Each row is a point on a landscape with many valleys, with its height.
From any point a ball rolls to the lowest of the 6 points nearest to it. It stops when none of these is lower. Distance is the straight distance between rows; heights are no part of it.
<601> (h 249): [196 105  80 126 196 199 135 109 136 147 132  52]
<67> (h 163): [134 123 132 111  93  85  88 153 101 146 161 103]
<582> (h 151): [104 193 199 129 120 110 116 116  97  80 142 179]
<529> (h 136): [103 191 188 145 119 127 133 121 100  88 139 176]
<201> (h 317): [151 101  82 123 180 150 147 126 172 163  41 142]
<327> (h 233): [173 145 121 110 126 133 105 126 142 147 158  74]
<191> (h 312): [159 107  71 112 185 154 150 129 179 167  39 140]
<666> (h 205): [ 75 165 164 163  90 112 118 132  67 129 163 184]
<564> (h 121): [131 129 159 173 157 146 143 123 128  98  75 154]
<609> (h 157): [ 96 119 129 153 118 139 149 124 142 110 113 143]
<148> (h 88): [165 103  73 118 178 213 126 103 140 147 140  49]
<638> (h 305): [ 78 138 125 138  78 115 125 139 109 130 137 154]
<16> (h 147): [ 92 189 180 155 104 123 124 127  94 102 147 180]
<600> (h 181): [156 138 123 103 106 103  97 148 131 144 150  89]
<453> (h 199): [ 81 140 124 142  91 129 134 129 124 121 131 152]
<581> (h 166): [103 200 198 130 116 102 115 118  93  86 148 189]
<144> (h 164): [ 90 190 180 153 104 116 119 132  79 118 156 186]
<352> (h 302): [ 86 126 120 122  79  97 111 151 109 137 143 142]
<238> (h 71): [167 120  88 120 170 204 118 103 141 150 148  48]
<599> (h 240): [181 116  83 122 175 192 128 106 140 147 143  57]
<484> (h 316): [129 102 109 159 166 146 148 127 154 139  63 150]
<344> (h 184): [132 127 124  99  95  95 101 146 127 142 148 107]
<503> (h 131): [113 178 189 148 132 128 138 114 113  79 123 170]
<430> (h 269): [210 104  95 108 195 169 144 118 142 147 118  68]
<153> (h 422): [ 74 117 134 132  76  86 104 147  80 139 160 149]
<428> (h 128): [113 132 160 172 141 146 149 124 136 101  99 152]
<379> (h 215): [ 81 166 153 157  93 126 128 132  87 125 145 174]
<492> (h 393): [156  80 105 106 159 124 145 126 168 139  96 118]
<631> (h 156): [ 87 138 139 154 105 137 142 126 133 109 124 152]
<24> (h 452): [149 121 117  98 112 112 125 132 155 129 142 104]
<237> (h 197): [105 107 124 156 130 142 154 120 150 118 107 145]
<413> (h 129): [113 151 175 163 135 141 147 121 122  89 112 160]
<90> (h 287): [198  93 104 103 177 139 144 118 153 138 118  85]
<101> (h 400): [118 118 114 108  98 112 130 137 149 131 130 127]
<598> (h 134): [105 112 138 119  90  71  89 151  86 144 164 119]
<541> (h 173): [125  97 112 111 120 120 143 128 163 119 122 123]
<409> (h 649): [144  94 110 101 136 120 140 126 170 128 119 112]
<324> (h 144): [ 87 162 153 162 100 139 141 130 116 114 134 163]
<496> (h 489): [161  88 104 102 154 119 145 128 166 131 116 108]
<493> (h 311): [159  80  89 105 178 132 146 130 163 149  79 126]
<507> (h 367): [ 69 104 147 130  76  76 101 138  65 131 185 145]
<255> (h 427): [120  88 105 140 143 134 149 120 164 126  99 141]
<437> (h 300): [196 113 107 106 168 152 135 116 154 138 136  74]
<330> (h 133): [103 180 179 158 115 137 137 121 108  94 132 167]
<106> (h 277): [190 121  97 119 171 182 129 108 143 143 148  63]
<677> (h 285): [165 135 119 100 116 116 115 131 149 139 147  90]
<411> (h 357): [ 81 124 125 126  80  91 104 148  84 141 151 146]
<354> (h 505): [134  80 106 126 152 125 145 128 163 134  94 132]
<452> (h 292): [202  97  85  88 202 142 151 132 155 159  76 102]
<728> (h 291): [ 98 128 115 117  86 104 121 145 129 134 138 134]
<133> (h 138): [107 191 199 135 124 116 124 113 104  77 134 177]
<146> (h 334): [179 134 100 116 156 173 114 110 145 147 154  62]
<266> (h 198): [108 127 122 109  82  85 104 152 110 140 145 123]
<583> (h 256): [ 81  98 145 126  81  68  92 144  70 134 174 132]
<620> (h 186): [ 91 131 124 142 100 130 140 130 140 120 125 142]
<211> (h 39): [103 114 116 128 105 126 142 129 153 121 121 132]
<187> (h 254): [136 116 117 169 172 152 147 130 153 141  48 151]
<394> (h 168): [152 143 132 114 107  98  82 148 111 153 163  92]
<190> (h 567): [161 100 110  97 142 122 137 126 166 129 129  98]
<386> (h 325): [186 124 112 109 145 148 129 116 150 134 148  67]
<69> (h 411): [ 74 137 129 145  82 113 122 142  90 133 146 164]
<289> (h 286): [202  90  89  92 190 137 149 128 154 151  92  99]
<11> (h 135): [113 174 197 130 137 112 127 106 108  66 122 174]
<147> (h 335): [ 63 137 145 158  84 105 113 135  68 140 162 175]

Two balls start at each pair of points below. Name the first point that both come to, or write none.
<327>, <344>: <67>
<493>, <90>: <430>
<677>, <352>: <598>
<133>, <638>: none

Where does a ball stop that starts at each point below?
<386>: <598>
<69>: <564>
<492>: <238>
<452>: <238>
<581>: <564>
